Points, in no order, along strands that fork, close into loops and pass close to each other.
(in the rows, 128 means zero)
Points whose rows are less than 135 apart are linked; no others are. Some points are linked to none.
sug: [137 105 146 125 126 125 108  98  68 139 162 132  94 144 155 153 175 121
  95 145  99  98 138 107 135  98 140 116  91 124 110 182 144 128 172 133
 118]
Niz: [128 151  60  91  87 103 149 147 143 108 129 108 123 178 157 117 179 157
 122  97 156 182 129 151 167 172 139 179 117  73 162 157 119 124 143 111
 190]
gog: [136 101 111 183 133 143 129 116 129  77 113 106 155 161 113 160 116 117
  78 103 129 152 112 110 163 158 150 110 157 146 141  60 123 150 111 122
 122]
neb: [166 134 148 144 114 136 129 138 118 102 166 119 130 142 174 149 152 139
  78 147 157 142 142 135 138 130 111 150 124 114 110  93 123 113 136 150
 138]
Kuzof: [125 180  71 142 106 114 107 121 112 135 120  86 132 124 112 111 160 119
 151 116 152 171 140 105 120 136 154 108 118  96  79 183 101 180 208  78
 142]
siz: [110 145  93 171  90 116 180 140 176 142  63 129 112 173 138 147 153 166
 141 104 106 149  69 152 140 135 117 179 156 137 178 173 125  93 105  90
 171]
mimat: [137 180  57 122 119  99 136 105 117 155  89 119 123 181 127 113 174 142
 139 108  91 157 105 126 122 115 126 149 162 126 144 195 126 102 158  80
 136]
kodom: [ 84 135  87  94 131  96 104  85 108 138 159 126 102 138 118 165 150  93
 105 104 128 129 136  87 159 168 182 178 106 125 151 153 136 176 156 112
  77]
Dul: [129 106 123 193  97 140 174 111 128 122  93 108 120 144 129 186 131 160
  70 124  93 160 111 113 136 108 149 127 160 178 146 118 104 140 102 100
 123]
Nuka: [ 51 172 107 113 106 105  71 139 163 139 144 122 167 115 130  94  62 100
 188 109 164 101 108 140 152 158 150 124  83  75 149 138 168 144 167 103
 132]
Zanul: [138  60 165 182 106 148 125 123  62 125 116 105 104 120 127 155  92 181
 122 137  82  60 113 154  96  78 140  93 111 143 103 145 134 116 102  96
 149]
bon: [ 98 127  98 142  97 130  99 107 125 105 130  99 127 147 146 116 142 113
 116 136 134 116  95 130 181 132 159 103  77  64 150 163 172 159 182  81
 175]
Vid: [128 118 141 129 164 161 128 182 179 125  86 119 162  99 165  97  77 140
 139 117 114 160 140  92 127  94  92  36 129  99 144 108 151 110 141 148
 170]
vuve: [ 46 146 122 101 133 111 139 118 149 170 134 130  89  80  91 145 119 128
 180 135 155 150 128  96 111 143 155 134  99 144 113 180  66 183 175 119
 105]
sez: [208 133 105 110 134 136 127 141 124 106 118 145 175 154 105 109 151 138
 130  67 114 143 141 144  99 166 119 136 172 133 116  85 139  95  97 130
 129]
Lafi: [128 190 102 172 108 122 101 108 108 117 167  59  97 153 107 129 171 146
  95 134 153 155 182 144 131 136 145 155 107  97  53 163  90 151 177  75
 152]
fibin: [111 128  80  80 104 110 114 129 117 112 142 108 120 156 136 121 166 130
 120 124 155 144 112 122 176 178 165 130  84  83 156 169 132 158 156  98
 172]
Mev: [ 63  90 158 111 104 102 163 128 159 111 143 133  68 113  75 114 103 138
 166 160 156  93  91 152 160 157 149 167  92 152 144 114  86 130  99 179
 144]
fogur: [130 108 161 113 128 118 139 178 181 138  80 147 149  95 206 142 114 147
 134 128 117 145 119  87 144  82  90  74 127  98 153 134 149 123 140 158
 156]
nutan: [203 101 155  97 117 164 203 192 145 153 117 176 142 116 149  91 137 147
 144 162 164 134 156 167  55 127  48 140 176 161 100 100  66  75  25 169
 119]
guv: [157 135 132 111 158 130 163  94  90 110 156 114  95 158  83  97 130 142
 109 137  92 102 123 163 106 116 122 154 136 164 118 103 143  78  80 154
 121]
boz: [123 140 105  19 165 109 103 126 103 118 159 174 136 109  90  66 201 106
 113  91 111 139 142 155  86 190 136 181 171 101 103 162 127 151 111 134
 107]
kimek: [ 73 135 144 125 125 117 131 113 138 156 156 122 100 103 178 177 162 120
 107 164 151 148 142  96 168 124 133 134  92 115 111 162  95 170 187 136
 104]
pugi: [ 61 168 121 106  89  99 163 139 152 164 130 109 114 117 132 143 153 156
 152 126 176 177 137 142 134 157 134 170 117 128 118 161  71 155 151 128
 149]
ravub: [138  95 144 133  86 134 188 184 169 125  91 127 132 118 134 118 112 176
 165 119 159 145  99 140 116 144 100 112 151 134 139  90  84 109  84 160
 150]
tevot: [120 167 112 130 191 139 118 124 184 119 103 116 165 123  78  75  69  87
 145 114 118 156 162 122 124 130 134  68 141 142 155  73 163 121 135 150
 131]
biriv: [ 99 179 142 122 172 133 116 109 163 120 162 119 126 117 177  97  86 102
 103 152 136 121 142 139 175 108 106 130 100 103 153 120 181 118 155 154
 153]
lupa: [166 156 137 141 144 127 146  84  92  93 182  94  90 167  83 137 145 143
  66 147 107 106 136 129 121 100 136 178 130 161 110 109 129 115  95 148
  98]
Lun: [116 168  54 175 111 108 148 100 144 135  68 111 126 187 116 135 145 150
 124 107  84 154  75 130 134 109 146 135 154 148 180 175 143 114 125  64
 156]
Pake: [148 103 156 142 105 140 194 156 151 128 136 111 106 112 129 138 119 167
 113 168 171 145 157 152  81 118  88 144 159 166 101  87  55 116  96 166
 116]
vefo: [173 105 167  93 165 157 131 198 153 118 161 154 128  98  95  99 123 123
 129 166 136 143 179 165  66 158  89  75 171 147  72  53  76 130  92 167
 145]
Sel: [141 141 142 138  57 102 126 149 109 172 141  82 122 159 125 170 218 158
 124 109 170 136 138 146 106 166 161 211 100 103  94 171 101 141 168  99
 137]
duz: [ 88 113 111 109 146 138  98 126 130  78 150 113  85 116  83  86  53  95
 184 156 146  88 112 155 164 159 174 104  63  90 150 125 144 151 163  91
 154]
lolu: [123 144  90  96 148 110 116  98 111 111 152 125 106 142 103 146 170 109
  82 135 123 152 155  78 152 149 152 141 129 133 115 132 103 177 145 140
  90]
bosod: [119 133 155 167  97 124 122 123 150 156 126 121 151 141 216 169 131 117
  82 140 120 118 107 123 162  88 104 159 135 107 151 145 189 109 133 101
 140]
zigu: [152 185  77 165 109 128 103 108  97 110 125  92 144 158 143 122 161 113
 121 107 114 173 151  98 136 119 120 116 137 112  93 190 131 147 188  72
 146]
zum: [112  40 181 202  99 144 138 129  88 149 116 116 136 113 133 173  84 129
 111 138 118  62  81 148 127 103 142 144 126 176 162  91 146 128  54  94
 116]
Fugi: [144 170 124 134  94 116 190 130 163 164 113 149  98 166 139 150 188 165
 154 126 150 154 142 159  96 133  95 212 156 149 125 176  85  90  96 117
 120]
kazi: [ 68 124 102  56 127 108 128 146 140 155 108 160 106  78  81  94 131 134
 212 131 160 143 116 110 103 160 156 116 124 124 102 184  70 175 158 129
 145]
gesu: [147 168 120 136 140 127  93 132 134  95 150 136 157 114 105 148 140 113
  92 105 155 202 203  94 128 178 125 101 163 136  81  74  51 174 161 143
  89]
pez: [212  68 152  72 129 142 144 192 113 139 119 184 168 115 151 116 152 135
 137 121 119 122 146 115  93 129  74  81 164 126 120  99 126 100  81 177
 132]
Zagit: [ 93 127 106  70 103 107 146 128 103 135 100 139  97 110  96  90 143 157
 192 142 126 129  79 121 110 143 147  96 112 111 119 183 114 144 166 115
 177]
zadan: [123  99 149 151 132 142 107  88  91 126 140 133 112 126 135 160 119 117
 108 135  96  77 105  95 155  97 155  92 102 129 123 161 142 144 156 111
 103]
luvir: [128 102 149  71 140 100  63 130  98 138 170 161 113 104 148 149 167  83
 136 116 146  95 155 100 114 177 138 152 110 103 127 137 120 146 166 141
  59]
savo: [ 85 110 162 170 135 138 169 121 166 149  91 126 138 130 158 136  84 128
 101 147 103  99  74 146 146  82 123 167 142 166 183 114 183  94  73 128
 164]
Givad: [120 126 126 116 135 136 165 143 179 115 110 134 127 120  89 130  94 156
 134 132 136 160 118 131 124 145 126  99 146 151 145  76  99 125 111 170
 138]
Badi: [169 112 142  78 133 163 184 186 161 109 136 167 137 108 130  75 157 139
 120 156 152 161 158 149  66 157  72 102 179 154  90  82  70 110  74 176
 140]
lud: [118 115 145 157 136 143 171 128 189 139 120 134 147 137 192 142 104 111
  79 165 120 133 103 124 171 102 119 156 144 158 169  84 165  95  87 159
 141]
mizu: [103 134 142 183  93 126 143 108 143 127 129 100 142 162 124 158 107 142
 102 119 148 115  87 141 147 122 165 204 132 159 154  94 154 118  93 109
 108]
Vam: [145 119 121 103 159 141 165 142 133 151  98 162 146 142  64  88  95 156
 190 113 103 118 118 153  62 140  96  83 159 187 133  92 141  98  61 155
 133]
zot: [161  81 150 156 137 142 134 127  71 124 112 124 117 113  84 128  81 161
 145 125  95  86 134 148  94  90 125  88 139 168 107 104 128 110 104 126
 130]
Zufo: [ 69 154 133 168 129 128  89 136 179 143 105 112 179 104 153 120  67  98
 153 111 147 123 108 123 165 130 125 107 111  88 166 116 187 142 149  89
 141]
fazup: [165 137 135 111 127 151 153 167 116 121 108 154 153 111  72 108 144 183
 141 103 128 149 154 163  34 156 105 106 174 146  77 116  64 121  80 134
 144]
Zarip: [145 145 145 128  92 109 106 148  96 148 101 129 158 125 121 113 120 172
 202  77 125  94 103 161  87 112 132 141 132 102 119 159 150  93 136 106
 152]
rabog: [139 118 141 104 186 123  94 133 154 127 131 144 159 118 135 115  89  68
 125 119 115 116 146 117 152 136 116 108 127 126 160  81 203 113 123 156
 116]
tos: [113 160 139 107 162 124 123  97 145 116 183 126 107 142 156 128 116  99
  80 158 133 109 154 136 182 123 125 183 110 136 142  90 155 119 133 175
 113]
mutov: [131  78 154 169 105 135 141 135 119 133 124 130 144 145  99 144  91 134
 135 117 136  87  80 139 147 136 154 155 138 170 168  82 163 108  71 132
 107]
lisi: [146 158  86 125 110 121 151 102 116 156  85 160 123 186 121 139 207 153
 141  84  96 175 110 111  95 135 110 158 168 154 145 188 108 113 113 110
 112]
norud: [172 102 137  90 178 147 119 165 158 129 114 158 168 124 141 116 108  84
 131 109 118 155 156 111 112 144 101  92 157 138 134  57 165 111  94 171
 115]
pefa: [131 162 115 181 140 141 107 114 144 112  69  97 188 142 155 117 102 100
 100  98  97 138 117 112 143 106 142  96 137 108 173 121 194 108 133  85
 165]
sibup: [145 112 124 165  61 133 210 177 191 135  65 126 119 138 143 144 129 191
 169 121 161 172  85 145 102 118  89 147 153 129 144 141  64  89  77 127
 151]
Taz: [170  74 150  88 160 144 125 181 134 120 125 173 140 112 109 136 116 113
 149 127 115 139 151 106 118 142 108  65 153 144 134  85 116 120 122 183
 112]
gupe: [122  95 163 133 121 141 150 146 106 177 105 159 131  80 148 142  88 167
 169 140  98  96 147 119  96  62  97  86 125 155 110 163 116 128 128 148
 115]
mar: [143 100 118  29 163  99  68 122  86 100 165 159 113 118 146 118 180  72
 111 119 115 112 157 109 146 187 143 143 106  60 118 168 146 139 167 132
  91]
kima: [155 108 134  67 144 126 107 149 113 125 114 145 153 120 137  84 112 126
 176 106 104  88 110 125  95 109 108  90 118  93 137 138 192  87 132 147
 150]
vir: [ 87 171 149 107 165 111 130  95 127 162 186 133 106 126 115 134 110 115
 123 161 129 100 136 131 127 111 127 191 116 147 122 130 143 141 126 155
  87]
bipob: [205   4 195 117 117 131 106 159  60 128 171 169  98  80 134 129 131 119
 158 165 152  60 151 141 108 132 141 130  95 141 139 101 111 113  85 173
 104]
lor: [182 106 141 111 156 140 135 180 173 122  97 126 162 128 136  90  93 132
 150 106 112 143 148 111 107 122  97  55 134 141 141  78 180  81 105 169
 162]
nul: [148 118 128 118  80 130 184 130 152 122 128 124 118 157 101 113 156 167
 136 118 183 132 106 177  99 172 131 195 140 132 124  94  77  97  68 151
 132]
Nolar: [ 89 199  80 124 147 120 125 105 150 118 145  94 103 133 158 108 137  95
  88 142 136 196 168 107 195 122 119 127 113 108 116 159 122 170 196 108
 154]
mut: [202  70 145  96 115 140 170 179 113 169 122 185 157 113 168 101 123 143
 155 142 126 121 170 134  62  91  51 131 165 152 115 103 128  91  48 165
 123]
romer: [ 76  99 118 132 129 116 111  89  96 144 140 132 122 129 112 174 138 120
 107 131 112 117 107  76 153 125 175 130 111 148 147 164 130 166 153  96
  90]
Ruru: [120 149 126 156 163 135 122  88 109 136 112 123 140 111 151 153 116 111
  93 128  73 134 153  86 133  69 115  97 151 167 105 154 130 159 146 119
 114]
Ruf: [111 103 117 133 168 144 154  72 108  89 126 130  91 131  99 131 126 112
  83 154  74 122 106 101 163  93 143  90 131 179 137 136 125 137 118 149
 126]
zelud: [ 77 103 187 163 116 134  86 135 146 176 138 143 146  77 206 179  91 106
 131 155 129 100 125 115 133 107 108 111  88 123 113 167 158 149 169 104
 111]
bul: [ 84 155 136 124 129 124  77 141 147 111 161 121 130 107  72 101  63 111
 203 118 177  92 117 167 143 183 162 131  73  93 130 115 153 145 163 113
 133]
Tafeg: [ 83 130 167 173 103 142  94 134 164 155 131 125 151 124 223 169 106 105
 114 130 153 135 118 110 152 114 107 149 119 117 136 135 157 148 159 105
 101]
Vovil: [159 177 121 137 177 118 106  88 127 134 127 123 160 121 170 123 119  86
  91 117  90 154 192  88 134  76  83 128 166 143 108 130 161 129 146 130
  93]
befu: [ 87 152 119 180 147 145  92  89 129 112 152  95 108 134 122 134  90  97
  99 151 119 124 119 138 170 124 148 121  93 109 136 118 143 159 158 106
 132]
rofi: [130 160 105 209 105 122  92 121 137 116  97  97 172 166 149 150 121 122
 114  92 118 133 108 144 137 117 135 143 137  99 135 135 172 130 144  61
 140]
nikob: [ 85  82 174 138 104 140 124 136 137 128 114 130  86  89 167 147 119 143
 163 166 122  82  83 120 147 102 146  71  67 102 128 177 116 145 152 120
 161]
Sote: [134 123 147 161 108 141 134 123 157 107 121 117 175 156 206 154 135  98
  50 138 114 130  86 121 185 114 113 155 139 113 192  87 187 101  99 125
 139]
futoz: [114 185 116 134 101 109 161 136 173 147 119 125 123 140 131 132 134 146
 146 124 168 161 131 160 123 139 116 201 153 128 121 131 105 116 120 128
 137]
fut: [124 121 119  50 178 138 143 159 156 127 122 172 126 120  54  66 116 120
 177 129 113 124 128 132  93 180 111  87 154 153 142 100 128 110  85 159
 138]
Zif: [134 127 112 145 113 115 155  97 125 158  92 149 149 163 155 164 168 132
 105  86  98 145 105 105 127  96 106 163 166 165 159 166 153 115 118 105
  98]
nale: [145 151 140 124  92 113 149 129 113 195 111 146 126 130 128 146 191 166
 160 109 145 130 144 144  71 118 112 204 147 151  99 170 102 117 113 114
  85]
sazus: [168  26 191 136  96 137 141 188 140 124 162 133 147 126 183 113  91 111
 143 155 177  77 110 140 144 120  99 124 109 128 156  79 145  87  67 166
 131]
dobov: [134 152 126 116 127 124 104 104  87 128 168 101 105 160 145 160 191 114
  76 129 119 128 165  83 135 111 135 159 120 130  86 171 124 158 155 114
  99]
simi: [162  67 178  90 169 123 117 142 105 159 165 178 110  92 112 131 101 112
 167 166 111  78 166 130 102 106 102 128 108 165 128  98 131 111 103 180
  93]
Sudi: [190  57 193 116 181 123  55 121  75 134 199 179  89  90 162 168 145  83
 128 187 120  83 190 104 119 111 127 143  87 122 118 121  98 142 137 153
  66]
Gimod: [121 133 138 142 171 146  80 110 110 107 178 108  87 119  69 138  99 110
 126 148 151 109 149 138 136 169 157 136  99 123 107  77  91 152 155 125
 103]
fevo: [146 149 142 140 192 125  73  86 132 115 154 139 159 128 171 126  81  54
  90 121 117 122 178 105 155 103 105 110 132 125 121  87 182 128 150 139
  91]
tad: [127 146 123 164 176 149 123 126 179 125 133 108 143 130  79 113  49  78
 118 132 132 145 165 136 146 138 132  99 156 172 143  24 143 133 109 157
 102]
sekug: [ 68 151 156 157 130 106 118  87 123 165 180 103  89 136 139 165 115 116
  94 162 127  74 129 132 148  84 142 182  94 154 131 157 148 151 137 124
  90]
tutug: [115 151  67 135 155 137  82  98 102 102 131 111 130 117  59  89  91 100
 175 128 134 106 115 128 120 139 176  93 113 102 106 134 145 146 165  77
 122]
kefov: [110  54 197 215 110 153 107 110  81 146 144 113 105 109 165 178  77 153
 107 164 110  41 103 160 120  73 125 137  91 149 124 123 148 131  88  99
 135]
nolez: [178  22 196 102 144 125  97 141  76 132 169 175  75  94 137 160 146  97
 145 160 142  73 148 129 134 135 161 147  68 128 140 129  92 147 111 174
  73]
ratek: [135 173  65  42 175 113 109 103  83  91 159 137 129 132  58  56 179  97
  98 120 109 128 158 148 109 161 147 147 150 103  89 168 125 151 123 114
 118]
Bop: [202  98 106 110 105 139 162 157 113 111  87 153 163 156 116 115 164 163
 134  87 115 144 100 119 104 138 109  94 167 134 149 103 125  77  93 153
 147]
tugor: [ 72 161 134 154 184 133  89 109 165 122 138 135 113  95 157 123  73  68
 113 181 134 113 151 110 189 112 129 101  97 112 144 117 157 148 176 117
 115]
Vaf: [164 100 159  71 116 124 133 173 121 139 115 174 156 109 158 106 132 157
 171 105 114 109 124 121  90 102  86  96 138 103 133 136 145  90  97 164
 134]
remiv: [160 110 137 132 102 146 167 145  99 146 122 131 115 112  61 119 153 175
 138 125 143 137 142 168  41 145 135 140 151 167  87 110  51 124  66 133
 102]
par: [108  88 152 141  92 145 151 124  91 120 112 104  63 120 124 133 132 172
 127 156 120 104  90 143 130 105 152  89  90 132 120 170  95 127 143 139
 154]
taba: [186  79 176 109 192 120  74 117  82 131 184 162 130  99 137 148 103  85
 136 158  98  75 182 129 109 108 110 110 103 140 111 103 148 122 121 158
  73]
Vop: [ 68 105 177 109  77 100 172 132 136 155 124 135  80  95 127 140 170 170
 161 146 166 113 114 126 123 136 139 157  98 156 118 190  80 139 142 172
 140]
Rem: [150 192 109 192 113 129 100 118  88 133 142  71 117 160 121 158 164 146
 119 109 127 142 166 118 113 102 129 139 121 126  56 187 119 137 188  65
 115]
pevin: [106 104 171  83 121  84  78 105  97 175 170 146 110 113 168 155 126 100
 156 120 128  76 140 117 120 127 130 167  91  97 128 167 154 138 159 129
  57]
burod: [100 185 102 131 152 130 118 103 133  99 179  89  92 117 153 131 147 109
  73 168 143 170 187 123 165 134 116 120  94 115  79 132  90 157 171 136
 133]
masu: [141 119 135 105 101 123 146 169 160 134  94 141 149 124 180 115 135 156
 150 110 123 130  97 107 130 102  91 128 136 109 162 128 159  89 117 149
 160]
Kufim: [151 116 123  39 159 126 111 110  89 107 150 160  91 102 113 101 171  97
 123 137 108 114 138 125 128 156 134 121 115  96 112 162 129 127 155 166
 131]
vib: [159  91 169 141  91 139 158 187 162 116 121 119 152 151 186 118 109 141
 137 141 145 101  90 138 155  99 102 137 122 112 162  90 171  76  83 171
 163]
zab: [ 69 165 122 169 123 132 122  86 127 134 142  92 129 155 102 121  85 128
  99 119 130 106  89 150 146 131 167 170 114 134 153 103 160 135 131  98
 126]
Rim: [134  67 173 112 121 114  69 116  69 140 173 150 128 126 149 159 126 107
 144 118 129  32 108 129 137 128 150 147  81  96 137 156 178 134 141 131
  83]
Tuv: [124 142 139  40 137 120 133 150 125 141 136 184 139 118 116  81 199 143
 133 116 130 141 135 172  62 167  97 173 180 115 106 161 100 123  86 139
 109]
ramit: [146 126 100 182  88 131 208 146 208 142  47 154 116 157 146 137 133 189
 166 117 108 162  72 146 122 117  90 141 167 139 167 160 102  71  72 101
 148]
suz: [168  95 104  97 132 139 159 118  69  90 113 138  96 152  83 105 142 152
 121 120  88 117  85 118 127 125 152  70 127 139 143 131 128 115 116 162
 160]
govav: [ 90 135  74 139  92 113 115 142 147 124 120 115 134 121 106 136 117 151
 154  97 174 169 121 122 147 172 160 103 122 114 148 104  79 184 148 114
 151]
Firer: [ 98 153 133 178 105 128 102 150 146 157 112 108 157 116 127 161  85 145
 151 108 154 140 124 132 126 127 126 129 137 129 115  83 117 153 142  91
 111]
sogo: [118 121 169 152  95 111 120 150 139 145 153 121 138 115 140 157 101 155
 149 132 174 118 128 149 115 122 129 163 111 127 102 104 113 130 124 114
 109]
Riti: [142 109 137  66 192 141 114 129 116  90 151 149  84  98 101 107 122  99
 130 175 118 116 160 121 144 126 128  85 104 116  97 125  98 119 165 158
 149]
fuf: [ 97 138 154 196 120 148 108 168 186 151 101 105 177  99 166 145  54 117
 127 112 145 134 121 134 139 124 117  94 139 111 135  73 149 137 132  89
 130]
Vis: [103 112 106 154 148 153  66 111 122  79 137 123 116 115  96 120  86  86
 167 137 134 101 104 128 154 157 180  90  60  69 142 117 150 158 180  69
 118]
lilen: [151 178  76 106 136 121 147 112 117 116 120 131 130 146 126 115 181 135
  93 111 100 196 161  92 122 133  99 116 181 130 111 145  93 132 130 138
 141]
gufif: [117 134  87 176 113 142 169 100 132  94  99 105 133 150  90 176 127 146
  73 111 119 190 121  99 152 144 143 105 167 174 135 110  73 161 115 113
 114]
fos: [152 105 162 121 126 139 162 151 115 147 101 142 107 114  72 107  88 169
 183 130 123 115 121 162  71 111  96  94 143 161 106 106 109 102  89 155
 133]
sar: [157 176  86 124 160 128 102 119 100 118 103 116 164 125  64  80  90 123
 176 101 112 125 125 129  84 123 147  82 154 125 101 118 147 119 144 109
 122]
rela: [124 116 124  32 152 123 142 164 146 122 122 194 131 115 105  65 172 131
 157 121 129 141 115 157  81 192  97 135 157 127 130 120 123 126  73 167
 130]
Nide: [112 159  77 134 176 131  91 137 169  98 120 120 163 132  91 106  88  78
 136 118 147 163 143 120 172 172 150  76 130 108 172  68 142 151 164 125
 121]
ruvu: [126 188 111 178 124 134 108  85 118  69 170  60  96 151 108 132 141 146
  76 151 150 157 183 137 165 134 138 135 101 116  79 106  99 159 161 116
 133]
sefa: [126 186  61 135 138 127 160  90 132  90 124  86  92 176 102 110 153 153
  94 140 109 195 138 154 154 136 143 151 135 134 133 135  99 131 131 117
 167]
bip: [125 119 143 164  71 137 178 135 118 151  97 111 122 132  68 165 118 187
 157 115 148 135 114 148  72 138 142 134 150 167 109 121  52 131  93 127
 112]
malo: [140  92 123 135  89 142 166 131  92  97  81 122 100 137 100 116 134 188
 145 119  98 133  61 127 114 104 151  66 130 124 134 149 115 118 123 127
 181]
Sasa: [113 136 162 179  99 114 130 100 111 143 142 103 106 156 140 174 153 134
  88 115 117 102 106 131 145  96 155 184 118 160 129 147 148 131 133 105
 108]
dofig: [130 193  64  96 120 111  84 149 123 137 129 118 157  92 124  92 164 111
 150 115 164 182 155 123 105 156 134  82 136  58  70 181  91 159 208  87
 159]
betar: [ 98 150  71 161 138 135  64 110 141  86 137 120 158 128 129 128 108  72
 113 101 146 156 142 106 198 188 168  95  99  77 173  99 151 165 175  96
 110]
lek: [140 179  90 113 190 142 120 101 141  98 100 113 143 118 148  80 125 102
 108 127 105 170 161 112 141  98 104  72 131  94 117 142 169 106 162 149
 181]
Ruzi: [186  36 169  95 119 132 144 160  78 150 145 178 119 111 138 130 123 118
 144 147 136  77 129 127 106 117 110 122 124 154 144 100 136 100  69 201
 100]
lokel: [107 155  96 169 141 149 134 103 130 114  85  98 136 143 159 132 130 123
  85 141  86 148  99  94 152  76 126  73 137 125 124 180 151 129 183  90
 179]
Nitim: [ 45  93 162 117  82  97 176 123 163 137 112 116  64 100 117 112 121 159
 169 146 153 103  66 148 145 123 150 164  97 154 144 178  89 142 111 171
 165]
lof: [146 120 118 156 121 151 187 126 159 145  93 147 170 135 140 170 113 144
 113 123 128 177 145 101 124 113  95 115 179 189 135  78  90 128  84 142
  86]
keros: [142 101 154  97 165 139  93 123 124  95 153 147 104 104 129 115 105  96
 161 159 126  84 125 124 149 138 129  77  81  81 128 132 154 125 164 141
 134]
Mazam: [ 66 143 144 130 168 119 142  96 163 145 114 130 128 127 131 112  80 111
 116 152  98  99  91 131 155  92 138 149 130 163 178 120 181 123 110 148
 134]
Sozum: [118 152 114 189 171 147 140 103 139 134  72 110 157 109 162 140 100 128
  82 134  65 174 145  84 139  62 102  55 175 143 113 143 147 138 160 102
 143]
rut: [106 209  89 122 158 136 155 103 170 123 116 108 110 139 158  89 125 129
 114 152 121 182 160 133 149 104  98 125 130 114 126 145 134 120 173 136
 182]
Somol: [156 188 105 174  88 109 110 119 114 131 139  92 128 185 126 143 140 147
 127  89 131 128 122 161 144 130 140 188 130 100 120 145 157 102 151  74
 152]
zur: [131 126 139 130  35 101 156 164 133 147 122 118 128 146 141 146 204 166
 158  95 203 139  97 146 117 167 147 213 112 102 124 158  97 114 122 124
 139]
zefaz: [114 141 122 169 155 153 104 100 129 118  78 100 159 115 169 106 110  92
 106 138  77 107  89 103 151  70 136  73 124  94 150 177 205 105 159  79
 176]
Rov: [143 180  60  56 136 106  84  99  82  88 171 105 134 143  90  59 159  90
 119 109 131 111 147 144 125 174 159 147 128  69 110 150 170 155 149  93
 143]
pifip: [119 105 115 134 129 142 174 114 130 140  76 174 139 132 116 150 119 140
 116 119  74 135  86 101 123 110 137  94 169 188 170 127 125 137  79 141
 103]
toz: [148 143 138 145 130 115 113  74  91 111 196 103 101 163 140 161 159 123
  49 150 110  98 176 104 158  97 128 170 114 157 111 131 128 131 121 146
  68]
vezol: [121 141  96 126  58 105 138 176 167 142 111 117 133 158 158 152 182 160
 145  96 184 180 110 134 147 178 154 188 131  94 154 140  76 124 138 102
 156]
Sipu: [ 95 112 142 143 186 146 137  87 142 120 135 140 106 126 113 144  81  93
  79 168  94 101 109 113 159 105 136 119 133 183 163  90 155 135 107 137
 103]
rofez: [164  65 178 112 108 121 129 172 110 143 181 146 149 124 168 138 117 116
 133 148 181  93 124 143 112 126 110 181 121 134 128  84 136  98  81 186
  99]
nif: [125 130 172 113 100 113 122 145 104 179 144 139 137 104 144 153 150 152
 154 123 157 119 142 137  83 117 129 175 125 127  92 149 105 135 136 136
 107]
ledar: [191 169  95 127 125 118  88 114 104  95 148 129 179 172  96 120 152 113
 119  72 131 145 151 149 130 184 139 162 158 102 120  84 151 119 120 120
 119]
nimi: [151 172  75  92 135 108  90 116 105 113 141 113 162 150 131  89 145 100
 124  79 134 152 147 130 141 171 137 144 124  77 138 113 183 134 147 112
 127]
Semir: [139 133 131  87  99 115 130 140  80 147 112 128 125 115 113 118 165 158
 183 110 116 103  94 132  94 109 138 120 118 106  98 187 133 122 149 111
 143]
Mosum: [ 63 139 147  76 104  94 154 131 139 170 144 129  82  84 104 133 170 142
 156 140 177 133 141 128 131 168 151 185  94 143 116 170  64 162 152 154
 120]
Manos: [151 170 103 138  87 114 116 113  94 132 160 103 125 173 102 150 193 152
 108  95 136 133 147 153 117 144 162 210 124 116 103 146 107 115 135  93
 119]
mebag: [110 137  74 181 131 133  93  88 129  66 130 104 160 156 130 135 130 101
  65 104 125 153 128 100 196 160 167 108 119 111 172  87 132 167 140 108
 121]
paf: [152 120 131  83 168 159 121 179 128  94 128 163 149  89  58  94 153 133
 146 133 133 137 165 172  61 176 110  75 179 130  77 105  74 137 107 137
 140]
tib: [ 84 116 172 163 124 141 122 137 134 160 119 116 124  96 175 149 100 146
 139 162 113  96 103 125 131  65 113  84  98 118 113 176 151 141 155 100
 149]
metul: [148 144 100  72 176 142 117 139 150 105  93 123 157 110 129  55 114 118
 167 132 125 133 126 120 119 117 118  75 118  79 135 137 182  91 160 154
 189]
gizol: [144 123 114 203 102 130 184 105 146 146  96 131 129 163 154 183 172 144
  79 114  97 153 103 121 147  92 123 170 170 172 147 156 118 109  86  89
 108]
ziga: [133  91 126 176 145 148 138 130 168 107 117 115 162 123 104 157  70 103
  94 128 125 146 144 121 138 137 130  83 147 175 153  38 123 129  90 130
 103]

A piece is all that can be reached along the links. How many separate loops has the piece of each point below (a circle has one, a figure eight two, a Y none), and how many tips (points with one link)?
dofig => loops 2, tips 3
ledar => loops 1, tips 1
malo => loops 0, tips 2
siz => loops 1, tips 1

A tip is a point with one link. Name the tips that can be reached along the links from each point below, in the order of the rows.
lek => bon, bip, dofig
tos => Bop
tad => Givad
Vop => Mev, Zarip, sar
Sote => Ruf, suz
